Points, in no order, along strands that fork and pass close to each other.
Points whose rows are less than 117 apart are linked; no others are. Some points are linked to none.
k_47: [20, -31, -42, 14, -38, 7, -17, 64, 0, -6, 15, -10, 0, -17, -20, 13, -7, -2, -13, -47, 2, 41, -34, -53, -11, -8, 44, -3, -11, 38, 17, 31, -36]
k_136: [-56, 37, 18, 38, -4, 40, -14, 7, 42, 0, 4, 49, -35, -24, 52, -32, 58, -1, 33, 5, -22, 0, 14, 42, 8, 19, -42, -15, 1, -23, 18, 6, 23]
k_998: [-43, 3, 18, -8, 31, -12, 38, -8, 27, 12, -47, 25, -23, 57, -9, 11, 59, -21, -47, -11, -57, -41, 13, -11, 32, 36, -19, 10, 15, -34, 23, 35, 40]
k_595: [-36, 55, 39, 44, 9, 15, 33, 8, 45, 11, -32, 40, -41, 22, -30, 7, 65, 3, 8, 20, -31, -42, 28, 10, 14, 10, -56, 12, 0, -20, 37, -5, 13]
k_705: [68, -2, 16, -12, -8, 20, -9, -2, 6, -9, 85, 16, 34, -33, 26, 4, -43, -37, 14, -9, -7, 56, -16, 30, -39, -8, 8, -16, 24, 19, -32, -8, -35]
k_144: [-25, 4, 18, 1, 39, 7, 6, -2, 18, -11, -55, 19, -20, 31, 12, 25, 58, -45, -18, -10, -29, -45, -2, 14, 13, 36, -33, -9, 2, -12, 9, 10, 47]
k_362: [24, -25, -34, -19, -2, -23, 10, -18, 7, -9, 11, -50, -1, -31, 3, 3, -3, -45, 5, 9, 26, -91, 22, 22, -22, -62, 10, 30, -18, -5, -14, 19, 29]
k_760: [46, -18, 4, 4, 41, 12, 20, 14, -33, -23, 35, 0, 38, -47, 59, -11, -38, -47, -18, 21, 27, 11, -12, 40, -36, -32, -26, 2, -20, -3, -31, 12, -8]
k_274: [43, 1, -10, -2, -47, -39, -33, 5, -35, -13, -3, -21, 9, -37, -23, 9, -29, 5, 3, -10, 8, 18, -26, -19, -31, 37, 37, -41, -64, 43, 55, -23, -7]
k_609: [-9, 46, 38, 32, 5, 20, 10, -25, -5, 11, -19, 33, -7, 37, 17, -3, 28, 11, 17, 18, -18, -4, 2, 25, 12, 36, -49, -17, 26, -13, -3, -18, -11]
k_914: [66, 9, 7, 0, 1, 4, 21, 10, -38, -16, 33, 5, 27, 10, 32, 16, -15, -25, -9, 2, 18, 42, -42, 12, 21, -18, -9, -2, 16, 14, -28, -28, -24]
k_955: [-33, -21, -33, 6, 0, 40, 4, -20, 16, 26, -16, 21, 9, 53, 21, -40, 13, 26, -20, 16, -23, 7, -31, -18, 42, 3, 18, -8, 47, 17, -31, 43, 26]
k_68: [54, 22, 8, 14, 0, 14, 1, -10, -10, -6, 43, 22, 11, 4, 41, -5, -10, -30, 22, -4, 6, 45, -22, 34, 1, -2, -16, -1, 31, 10, -34, -29, -29]
k_97: [35, 10, 25, 11, 29, -14, 27, 18, -11, -21, 33, 3, -1, -54, 59, -37, -22, -52, -7, 25, 36, 23, 9, 59, -32, -25, -29, 10, -32, -37, -29, 15, -17]
k_154: [7, -40, -31, 13, -25, 52, -14, 38, 30, 6, 46, 5, 22, 6, 20, -6, -9, 24, 13, -37, -14, 26, -11, -28, 2, -26, 39, -2, 52, 55, -11, 42, -3]
k_485: [35, -30, -22, 24, -20, -4, 3, 62, -7, -21, 1, 2, -4, -13, -17, 3, -24, -14, -32, -31, -2, 60, -67, -47, -11, 8, 40, 2, -41, 46, 61, 14, -77]
k_745: [-41, 37, 24, 15, 11, 19, -10, -17, 24, -14, -24, 16, -53, 17, -3, 3, -7, 44, 47, -3, 23, -8, 67, 19, -5, 2, -48, 35, 19, -25, -5, -18, -39]
k_517: [-66, 46, 26, 19, 2, 52, 16, -10, 51, -17, -33, 38, -44, 21, -19, -7, 8, 72, 20, 32, 10, -42, 64, 14, 6, -10, -67, 28, 12, -14, 15, 3, -37]
k_91: [15, 18, -25, -23, -16, 2, -27, -50, -7, 9, -21, -41, 2, 5, -51, 24, 3, -35, 22, 23, 3, -76, -7, 6, -27, -7, 10, 4, 9, 6, 0, -25, 18]
k_954: [-28, 7, -2, 31, -21, 17, -10, -3, -10, 36, -22, -13, 6, 65, 2, -16, -2, 77, 3, 12, -20, 11, 5, -27, 36, -22, -3, 26, 54, -43, -9, 49, 0]
k_713: [-9, 47, 57, -9, 14, -22, -19, -38, -10, -13, -14, 9, -22, -7, -10, -18, -28, -29, 35, 38, 11, 20, 17, 36, -38, 32, -41, 2, -5, -67, -10, -29, -25]
k_810: [1, -46, -44, 9, -9, -35, -17, 48, -42, -12, -31, -27, -4, -30, -5, -1, -27, -6, -40, -17, 22, -9, -44, -27, -11, 27, 40, -26, -74, 44, 53, 19, -30]
k_634: [-25, -24, -28, -13, 17, 14, -32, -15, -24, -13, -12, -2, 9, 10, 47, 4, -6, -9, -1, -28, 11, 7, -5, 7, 12, 13, 12, -23, 9, 26, -37, 16, 23]
k_417: [-15, -18, 34, -28, 51, -53, 51, -18, -7, 3, -60, -12, -7, 53, -31, 27, 9, 6, -56, 5, -5, -23, 28, -21, 29, 37, -5, 8, -5, -47, -3, -4, 24]
k_601: [21, 3, -9, -8, -39, -14, -32, -19, -26, 9, 10, -18, 22, 13, 2, -15, -17, 49, 17, -3, -2, 44, -27, -19, 8, 47, 45, -38, -1, 55, 22, -33, 9]
k_39: [-41, 51, 49, -9, 4, -1, -17, -16, 21, -1, -9, 31, -47, -35, -18, -15, 6, -17, 41, 29, 9, 28, 35, 34, -27, 23, -48, 11, -16, -67, 10, -34, -18]
k_839: [-5, -41, -37, -23, -7, 17, -41, 7, -17, -7, 29, -3, 25, -9, 21, 4, -27, 1, 7, -52, 20, 23, -3, -11, 4, 14, 43, -29, -8, 52, -30, 27, 10]
k_768: [-17, -19, 15, -2, 41, -57, -5, 3, -57, -3, -32, -30, -8, 36, -6, 17, -21, 41, -7, -21, 43, 11, 31, 0, 39, 12, -8, 8, -6, -34, -36, -2, 6]
k_531: [-5, -26, -24, -1, -44, 23, -24, 15, -3, 30, -9, 1, 19, 33, -2, -36, -1, 63, -11, 10, -30, 53, -57, -50, 19, 27, 61, -19, 13, 38, 34, 29, -13]
k_339: [-10, 17, -13, 1, -14, 38, -26, -32, 35, -9, 21, 21, -10, -25, 37, -6, -15, -39, 33, -2, -32, -17, 12, 26, -53, 4, -7, -21, 38, 15, -19, 22, 15]
k_509: [3, -17, -39, 5, 15, -36, 38, -8, 32, -38, -4, -43, -31, -3, 11, -6, 8, -42, -3, -9, 16, -53, 29, 9, 1, -73, -1, 51, -8, -10, -28, 4, 22]
k_160: [57, -2, 12, -6, 4, -44, 2, 41, -87, -9, -23, -22, 22, 16, 9, 24, 2, 5, -32, 17, 17, 14, -53, -12, 29, -11, -3, -4, -15, -9, 11, -35, -8]
k_48: [-9, -24, -26, 8, -26, -27, -36, 33, -37, 29, -2, -32, -4, 25, -20, -19, -17, 51, 3, -34, 13, 66, -21, -41, 29, 15, 52, 8, 4, 2, -5, 10, -30]
k_730: [1, -11, -4, 10, 17, -54, -14, -1, -61, -2, -12, -39, -1, 4, 5, 11, -41, 17, 10, -17, 57, -7, 35, 20, 12, -1, -2, 3, -25, -16, -40, 5, 5]
k_445: [-58, 46, 47, -12, 12, -2, -13, 11, 32, -1, -7, 34, -49, -44, -28, 2, 40, -1, 39, 12, 6, 11, 51, 25, -10, -3, -37, 24, -39, -63, 24, -37, 21]
k_79: [25, -14, -13, 7, 3, 10, -49, 53, -65, -17, 37, -24, 22, -26, 35, 36, -30, -8, 15, -35, 19, 21, -28, 6, -6, -18, -4, -10, 7, 25, -7, -1, -24]
k_140: [11, -30, -46, 5, -49, 33, -13, 53, 31, 15, 25, 1, 12, -11, -17, 0, 1, 13, -5, -37, -18, 33, -32, -56, -6, -28, 54, 8, 25, 35, 14, 40, -15]
k_328: [26, -26, 6, -21, -27, 5, -29, -30, 44, 12, 71, 24, 32, -20, 7, -26, -28, 3, 32, -39, -8, 41, 15, 18, -27, 36, 35, -25, 13, 31, -58, 18, 5]
k_543: [49, -30, -11, 1, -7, 4, 6, 69, -50, -25, 32, -2, 8, -29, -1, 23, -28, -3, -28, -9, 19, 51, -64, -28, 0, -18, 22, -14, -51, 53, 52, -6, -70]
k_226: [-35, 26, 52, 4, 35, 5, 62, -17, 32, 20, -55, 27, -6, 66, -67, 23, 32, 29, -46, 33, -54, -40, 30, -23, 20, 44, -52, 12, 29, -28, 37, -5, -13]
k_656: [8, -30, -8, 13, -45, 16, -26, 40, 4, 10, 4, 8, 5, 16, 9, -26, -4, 57, -6, -15, -25, 78, -67, -48, 7, 39, 53, -14, -1, 57, 56, 9, -48]
k_987: [20, 6, -20, -16, -11, -8, -10, -42, 17, -6, -4, -44, -13, -16, -36, 20, 1, -55, 16, 19, 11, -88, 13, 24, -26, -43, 9, 26, 3, -8, -14, -12, 24]
k_806: [2, -13, 17, 1, 56, 18, 1, 6, 5, -24, -18, 19, 15, -14, 65, 25, 8, -61, -14, 1, 6, -2, -23, 34, -9, 7, -35, -15, -2, -3, -13, -9, 19]
k_868: [8, 6, 8, -1, 5, -28, -18, -36, -23, -2, 7, -15, -6, -2, 12, -7, -39, -20, 23, -8, 42, 10, 36, 26, -21, 13, 1, -8, -8, -21, -46, -5, 3]
k_647: [-36, 27, 21, 17, 17, 27, -14, 6, 38, -5, -12, 43, -34, -44, 46, -16, 45, -56, 16, 3, -25, 4, -5, 40, -12, 11, -35, -5, -18, -23, 4, -9, 28]
k_635: [-16, -28, -45, -29, -12, -23, 13, -29, -9, 29, -20, -19, 10, 38, -34, -17, -15, 16, -30, 2, 12, 25, 0, -50, 41, -27, 56, 32, 11, -25, -32, 19, 13]
k_958: [22, 20, 26, -6, 21, -34, 20, -52, -22, -4, -30, -3, 18, 10, 16, -4, -16, -14, -10, 41, 11, 5, -17, 23, 2, 30, -18, -25, -12, -5, -18, -55, 29]
k_880: [18, 31, 37, -13, 4, -31, 17, -29, -47, 1, -58, -26, 17, 57, -36, 31, 18, 44, -22, 41, -31, -3, -28, -30, 28, 11, -14, -6, 23, -12, 25, -54, -5]
k_893: [30, -25, -20, 11, -31, -6, -23, 28, -18, 22, 36, -25, 17, 33, -8, -34, -5, 44, 20, -29, 12, 78, -24, -28, 36, 11, 43, 19, 31, 23, -22, 9, -32]
k_508: [23, 27, 13, 30, -35, 15, -18, -26, -32, 19, 27, -4, 17, 47, 5, -17, -5, 72, 37, 16, 7, 23, -4, 11, 16, 21, -11, -20, 50, 3, 2, -20, -40]
k_944: [-51, 38, 50, -31, 20, -18, -2, 34, 24, -6, -5, 34, -40, -57, -43, 24, 36, 0, 34, 1, -15, -13, 65, 12, -9, -18, -17, 35, -56, -59, 44, -36, 59]
k_791: [-3, 24, -28, 30, -32, 47, -2, -37, 27, 19, 6, 17, -2, 16, 12, -9, 4, -2, 23, 11, -18, -32, 1, 9, -13, -2, -2, -26, 52, 21, -22, 15, 11]
k_611: [9, 23, -26, 11, -59, 24, -17, -26, -1, 28, 3, 1, 14, 26, -31, 2, 1, 33, 25, 5, -11, -26, 6, -27, -12, 4, 27, -36, 35, 34, 8, 0, 7]
k_895: [-19, 29, 47, -1, 40, -25, 52, 8, 30, 11, -28, 37, -34, -11, -41, 23, 46, -44, -22, 13, -3, -25, 30, 22, 10, 40, -22, 5, -50, -38, 35, -33, 34]
k_881: [6, -4, 29, 3, 54, -4, 22, 23, 15, -22, -38, 16, -16, -3, 27, 25, 46, -72, -21, -10, -10, -35, -6, 32, 4, 18, -36, 4, -25, -18, 18, -1, 50]
k_496: [4, 23, 32, -8, 4, -22, -50, -41, -31, -7, -3, -17, -11, -3, 3, -13, -36, -21, 42, 11, 14, 10, 25, 37, -46, 29, -28, -1, 2, -41, -21, -6, -11]
k_298: [6, -15, -12, -6, -21, 3, -26, -32, 34, -4, 62, 8, -5, -8, 22, -32, -21, -9, 40, -44, 7, 24, 45, 24, -14, 19, 27, -2, 7, 21, -60, 25, 3]
k_912: [1, 36, 51, -16, 35, -27, 16, -59, -15, -7, -50, -2, 8, 24, -35, 27, 5, -8, -9, 44, -16, -30, -1, 20, 0, 39, -41, -16, -17, -14, -4, -69, 16]
k_40: [38, 0, 26, -2, 32, -29, 35, -25, -16, -11, -5, 8, 30, -18, 49, -31, -25, -26, -20, 35, 25, 31, -20, 40, -7, 27, -17, -23, -30, -17, -25, -33, 13]
k_853: [-20, -18, -12, -1, 5, -51, -19, 26, -67, 20, -32, -41, 0, 34, -17, 9, -15, 36, -21, -15, 16, 32, -16, -36, 41, 3, 25, 7, 3, -28, -13, 2, -2]
k_13: [39, -30, -41, -24, -5, -1, 15, -12, 34, -22, 36, -27, 11, -61, 14, 15, -23, -62, -8, -9, 0, -62, 17, 22, -44, -59, 20, 9, -3, 23, -19, 16, 19]
k_341: [-8, -2, -1, -1, -48, -6, -7, -17, -14, 39, -16, -22, 12, 48, -17, -45, 1, 99, -7, 36, -32, 55, -38, -43, 40, 27, 45, -9, 24, 15, 26, -2, -11]
k_636: [-69, 56, 10, 40, -15, 33, 7, -64, 42, 25, 0, 48, -19, 12, -15, -46, 5, 30, 18, 66, -12, -35, 27, 25, 3, 33, -44, -38, -5, -3, -5, -7, -19]
k_400: [34, -42, -37, 4, 25, 2, 4, 51, -28, -18, 9, -57, 25, -40, 24, 27, 2, -29, -22, 1, 32, -61, -25, 8, -14, -76, -10, 26, -15, 14, 9, 21, 12]
k_612: [-9, -23, -50, -28, -30, -45, -16, 4, -34, 19, -38, -49, -11, 3, -53, 4, 3, -8, -25, 3, 25, -33, -25, -44, 2, -9, 49, 5, -41, -4, 39, 5, -9]
k_598: [-87, 54, 29, -2, 6, 43, 20, -8, 50, 9, -21, 68, -37, -15, -47, -5, 30, 57, 2, 34, 0, -28, 57, 1, 15, 9, -61, 11, -20, -20, 32, -26, -16]
k_896: [27, -21, 10, -11, -24, 24, -42, -44, 26, 12, 63, 21, 47, 2, 27, -45, -26, 32, 45, -18, -13, 34, -6, 30, -21, 60, 24, -34, 39, 35, -20, 4, -8]
k_441: [30, -28, 3, -9, -40, 17, -49, -7, -9, 10, 49, 7, 53, 4, 10, -20, -12, 56, 36, -19, -5, 45, -30, -1, 0, 57, 40, -38, 14, 64, 12, -4, -10]
k_410: [48, -38, -27, -2, 10, 13, 1, 50, -38, -11, 45, -40, 39, -78, 12, 25, -24, -21, -10, 5, 25, -43, -15, 9, -56, -65, 10, 1, -36, 31, 20, 27, -17]
k_247: [7, 7, 9, 36, -26, 17, -13, 3, -22, 28, 11, -9, 9, 64, 5, -24, 7, 79, 21, 4, 2, 29, -4, -6, 43, -1, -5, 7, 64, -17, -6, 16, -31]
k_687: [-73, 53, 42, 43, -27, 30, -14, 18, 43, -1, 20, 40, -43, -33, 16, -27, 58, 47, 54, 21, -19, -18, 42, 44, 13, -2, -52, -9, -18, -42, 45, -9, 11]
k_778: [-95, 45, 18, -41, 12, 29, 21, 2, 48, 11, -25, 69, -43, -31, -61, 15, 43, 29, 7, 17, -10, -33, 65, -12, 27, 1, -36, 25, -37, -16, 38, -34, 23]
k_992: [18, -31, -38, -10, 7, 31, 13, -3, 36, -13, 39, -2, 23, -42, 23, 18, -27, -50, -4, -24, 1, -11, 7, -2, -31, -41, 28, -11, 17, 43, -32, 6, 13]
k_31: [-2, -23, -48, -4, -34, -38, -17, 24, -22, 6, -49, -32, -20, -2, -26, -6, -9, -9, -41, -13, -11, 13, -59, -51, -3, 24, 50, -5, -44, 13, 58, 19, -34]
k_786: [-6, -15, -18, 8, 25, -44, 46, 9, 28, -18, -27, -35, -15, 26, 0, 0, 19, -32, -27, -17, -4, -21, 13, -19, 32, -60, -13, 62, 13, -54, -14, 17, 31]
k_352: [28, 18, 2, -9, -18, -47, 10, 6, -51, 8, -52, -40, 12, 24, -27, 18, 14, 17, -30, 27, -1, 17, -56, -42, 27, 1, 21, 1, -4, -15, 39, -46, -9]
k_994: [-37, 13, 35, 12, 36, -16, -9, -5, -5, -17, -26, 3, -42, 24, 5, 16, -3, 36, 34, -33, 33, 5, 65, 25, 12, 19, -49, 38, 7, -36, -24, -14, -28]
k_947: [3, 46, -9, -6, -26, 7, -9, -72, -5, 15, -22, -11, 16, 21, -48, 12, -10, 7, 24, 30, -13, -39, 1, -13, -25, 16, -2, -22, 23, 21, 3, -39, 7]
k_533: [65, 1, 0, -9, -56, -22, -26, 26, -14, -5, 23, -2, 18, -48, -29, 24, -24, -16, 11, -21, 6, 10, -16, -23, -50, 13, 36, -36, -42, 30, 26, -17, -13]
k_585: [29, -24, -33, -9, -24, -48, -13, 8, -59, -6, -23, -38, 14, -37, -3, -5, -18, 14, -28, 21, 27, -12, -29, -15, -19, 21, 44, -36, -78, 38, 54, -9, 4]
k_742: [-46, 39, -9, 36, 3, 17, 30, -19, 61, -2, -27, 30, -41, 20, 0, -11, 50, 2, 10, 13, -20, -25, 21, 3, 22, -15, -31, 17, 16, -19, -6, -6, 11]
k_515: [16, -55, -25, -31, -13, 10, -18, 26, -4, -17, 57, 2, 38, -50, -4, 13, -38, -3, -7, -53, 19, 11, 7, -15, -25, -6, 48, -39, -39, 50, -24, 30, 13]
k_501: [-82, 39, 36, -51, 10, 13, 4, 13, 39, -1, 4, 59, -30, -50, -64, 33, 37, 30, 25, 5, -32, -38, 74, -6, 10, -17, -21, 32, -39, -27, 52, -47, 64]
k_305: [75, -2, -3, -2, -2, -29, 21, 28, -69, -11, 20, -13, 37, -4, 23, 7, -16, -2, -23, 22, 40, 28, -46, 4, 12, -23, 2, -7, -19, 11, -11, -30, -10]
k_260: [38, 22, 43, 4, 27, -26, 26, 4, -21, -18, 13, 23, -6, -24, 38, -24, -11, -55, -2, 31, 28, 24, -5, 52, -17, 7, -42, 1, -36, -51, -17, -19, -8]
k_995: [41, -24, -33, -20, -21, -14, 19, -11, -9, 1, 18, -20, 39, -17, -2, -8, -27, -12, -21, 3, 37, 9, -20, -17, -9, -5, 48, -32, -20, 36, -12, -19, 21]
k_663: [-8, -53, -72, -26, -8, -19, 7, 6, -21, 2, 5, -38, 19, -5, -8, -13, -6, -24, -47, -14, 27, -18, -18, -38, 26, -49, 48, 15, -19, 3, -6, 48, 25]
k_457: [17, -28, -29, 4, 27, -3, -5, 39, -31, -15, -10, -43, 22, -4, 23, 30, 5, -33, -21, -12, 19, -26, -25, -6, 6, -47, -1, 19, 3, 2, -8, 11, 22]
k_93: [0, -7, 0, -4, 3, 20, -41, -7, 24, -32, 42, 1, -9, -47, 54, -12, -41, -55, 32, -26, -31, 8, 18, 37, -63, -8, -7, -2, 22, 7, -26, 29, -6]
k_493: [6, 10, 7, -11, -21, -26, -13, -34, -36, 12, -17, -38, 8, 32, -2, -17, -1, 79, 2, 19, -13, 55, -29, -28, 40, 43, 35, -21, 16, 39, 21, -45, 6]
k_610: [11, -55, 15, -38, 2, 26, -32, 28, 18, -14, 82, 10, 48, -74, 2, 35, -46, -8, 5, -60, -5, 28, 20, -11, -44, -11, 27, -42, -25, 36, -21, 33, -6]
k_690: [-47, 16, -3, 27, -14, 22, 14, -23, 19, 23, -37, 9, 1, 66, -1, -24, 12, 53, -17, 33, -33, -26, 10, -21, 39, -29, -16, 15, 46, -44, -6, 58, 17]
k_909: [-70, 17, 13, -18, 22, 10, 30, -54, 13, 3, -54, 28, -25, 61, -23, -6, 16, 44, -16, 20, -5, -31, 42, -18, 31, 19, -31, 4, 16, -15, -16, 8, -4]
k_179: [11, -20, -12, 28, 8, 66, 8, 20, 40, -3, 52, 19, 12, 1, 53, -13, -3, 1, 25, -16, -5, 36, -18, 19, 4, -19, 4, 4, 62, 46, -31, 17, -23]
k_827: [19, -33, 11, -31, -1, 19, -37, 16, 22, -27, 70, -3, 28, -67, 24, 14, -58, -34, 16, -48, -22, 11, 37, 11, -63, -14, 14, -24, 11, 18, -34, 44, -1]
k_715: [-15, -35, -44, -41, -17, -35, -23, -2, -36, 18, -45, -63, -8, 17, -53, 15, 15, -13, -22, 5, 16, -64, -23, -30, 24, -34, 33, 27, -15, -28, 28, 16, 12]
k_752: [1, -7, -14, 29, -23, 25, -6, -23, 67, 7, 61, 20, -30, 8, 27, -50, 6, 17, 51, -21, 2, 17, 45, 30, 2, 10, 17, 10, 34, 28, -49, 29, -17]
k_196: [-31, 20, 27, -9, 36, -17, 60, 19, 59, 25, -9, 39, -38, -15, -77, 33, 57, -36, -23, 8, -13, -46, 36, 1, 26, 27, -15, 27, -41, -32, 68, -41, 39]
k_571: [47, 22, 9, 25, -29, 11, -25, -19, -19, 10, 53, 11, 10, 20, 24, -8, -7, 23, 43, -11, 6, 33, -2, 26, -2, 9, -5, -3, 52, 7, -21, -16, -39]
k_964: [-10, 27, 60, -6, 25, -8, 34, -13, -15, 13, -59, -1, 8, 75, -44, 35, 21, 53, -28, 26, -37, -21, 8, -36, 18, 25, -44, 10, 43, -27, 10, -23, -11]
k_75: [62, -32, -15, 9, -11, -7, 25, 72, -42, -21, 47, -4, 27, -64, -16, 20, -30, -9, -31, -9, 34, 13, -36, -13, -32, -28, 21, -17, -64, 48, 47, 4, -62]
k_968: [-43, 44, 53, 12, 31, 11, 46, -3, 44, 19, -44, 39, -36, 39, -67, 23, 53, 12, -22, 23, -42, -56, 39, -7, 7, 36, -52, 18, 3, -13, 58, -4, -3]
k_969: [68, -9, 18, -13, 6, 4, -8, 20, -37, -23, 70, -4, 40, -55, 40, -6, -65, -47, 1, 9, 11, 34, -11, 31, -52, -26, -6, -14, 6, 1, -26, 11, -30]
k_617: [14, -21, -18, 11, 21, 59, 20, 14, 53, -19, 56, -1, 3, -32, 46, 13, -15, -28, 9, -23, -23, 26, 5, 6, -20, -52, 16, 13, 44, 53, -40, 5, -13]
k_981: [-27, -13, -21, -16, 21, -36, 22, -20, 9, 12, -37, -19, -15, 47, -25, 4, -7, 5, -25, -12, 11, 3, 21, -37, 30, -43, 13, 56, 20, -57, -32, 17, 13]
k_716: [-7, 10, -12, 33, -11, 16, 17, -20, 50, 8, 20, 14, -38, 24, 23, -37, 16, 11, 32, -15, 7, 29, 31, 15, 17, -13, 1, 21, 37, 8, -50, 8, -4]
k_29: [-27, 16, -19, 49, -3, 34, 33, 3, 63, 6, 1, 33, -39, 21, 41, -43, 37, 3, 12, 5, -16, 7, 0, 14, 30, -14, -14, 21, 34, 0, -25, 15, 9]
k_697: [-40, -3, -9, -8, 31, 13, -11, -21, -2, -5, -48, 15, -5, 40, 39, 3, 28, -23, -17, -17, -15, -26, -10, 2, 25, 21, -9, -24, 15, 0, -18, 14, 40]
k_859: [-50, 12, 0, 13, 14, 12, 26, -21, 28, 24, -49, 18, 0, 62, -1, -7, 38, 16, -32, 11, -59, -38, -3, -24, 36, -3, -22, 21, 43, -46, 4, 46, 30]
k_808: [-8, -19, -36, -15, 6, -9, -30, 12, -26, 0, -38, -51, -4, 18, -8, 35, 22, -21, -8, -15, 7, -55, -24, -17, 7, -30, 10, 20, 11, -8, 3, 14, 34]
k_133: [-21, 2, 16, 0, 42, 24, -8, 25, 27, -34, 0, 28, -17, -59, 64, 1, 11, -80, 7, -1, -10, 10, -8, 44, -32, -15, -35, 1, -18, -17, -2, -4, 15]
k_9: [-18, 43, 57, -3, 37, -9, 24, -29, 19, 5, -45, 25, -27, 2, -41, 15, 36, -37, -1, 33, -17, -28, 13, 32, -12, 45, -50, 6, -26, -37, 16, -48, 13]
k_777: [7, -35, -57, -14, 6, -4, 23, -2, 6, 9, 6, -23, 12, 13, 4, -15, -12, -25, -34, -15, 18, 16, -10, -28, 32, -36, 47, 20, 8, 10, -43, 33, 23]
k_436: [52, -47, -16, -3, -3, 10, 17, 58, -41, -5, 56, -7, 49, -98, -6, 12, -31, 0, -22, -5, 27, -22, -12, -9, -64, -38, 7, -24, -66, 40, 40, 28, -44]
k_650: [36, -4, 15, -3, 26, -34, 34, 13, -21, 6, -35, -29, 17, 39, -18, 32, 21, -25, -42, 12, 4, -22, -32, -15, 29, -16, -14, 23, 22, -41, 4, -7, 22]

A fork is a point with three links, a tip a point with one. Leave the first point through the second and follow the links. Name the first fork or tip that comes.
k_39, k_445 -> k_994
k_947, k_611 -> k_144
k_196, k_895 -> k_68
k_97, k_260 -> k_196
k_29, k_716 -> k_656
k_715, k_808 -> k_362
k_457, k_808 -> k_533

Follow the links from the first point to the second, and from the first to the third. Name the last point that the two ways share.
k_247, k_339, k_133 -> k_144
k_895, k_880, k_998 -> k_68
k_400, k_777, k_947 -> k_362
k_969, k_328, k_954 -> k_68
k_987, k_859, k_136 -> k_144
k_786, k_839, k_140 -> k_362

A fork is a point with three links. Follow the links from the first point to the second and name the forks in between, in order.
k_13, k_133 -> k_362, k_144
k_509, k_75 -> k_362
k_947, k_68 -> k_144
k_196, k_859 -> k_68
k_697, k_912 -> k_144, k_68
k_352, k_881 -> k_68, k_144

Name the points in between on the shortest way along the links from the first point to the second, in order.
k_508, k_964 -> k_571, k_68, k_914, k_305, k_160, k_352, k_880
k_571, k_827 -> k_508, k_247, k_954, k_690, k_859, k_998, k_144, k_697, k_634, k_839, k_515, k_610
k_47, k_612 -> k_485, k_543, k_75, k_436, k_410, k_400, k_457, k_808, k_715
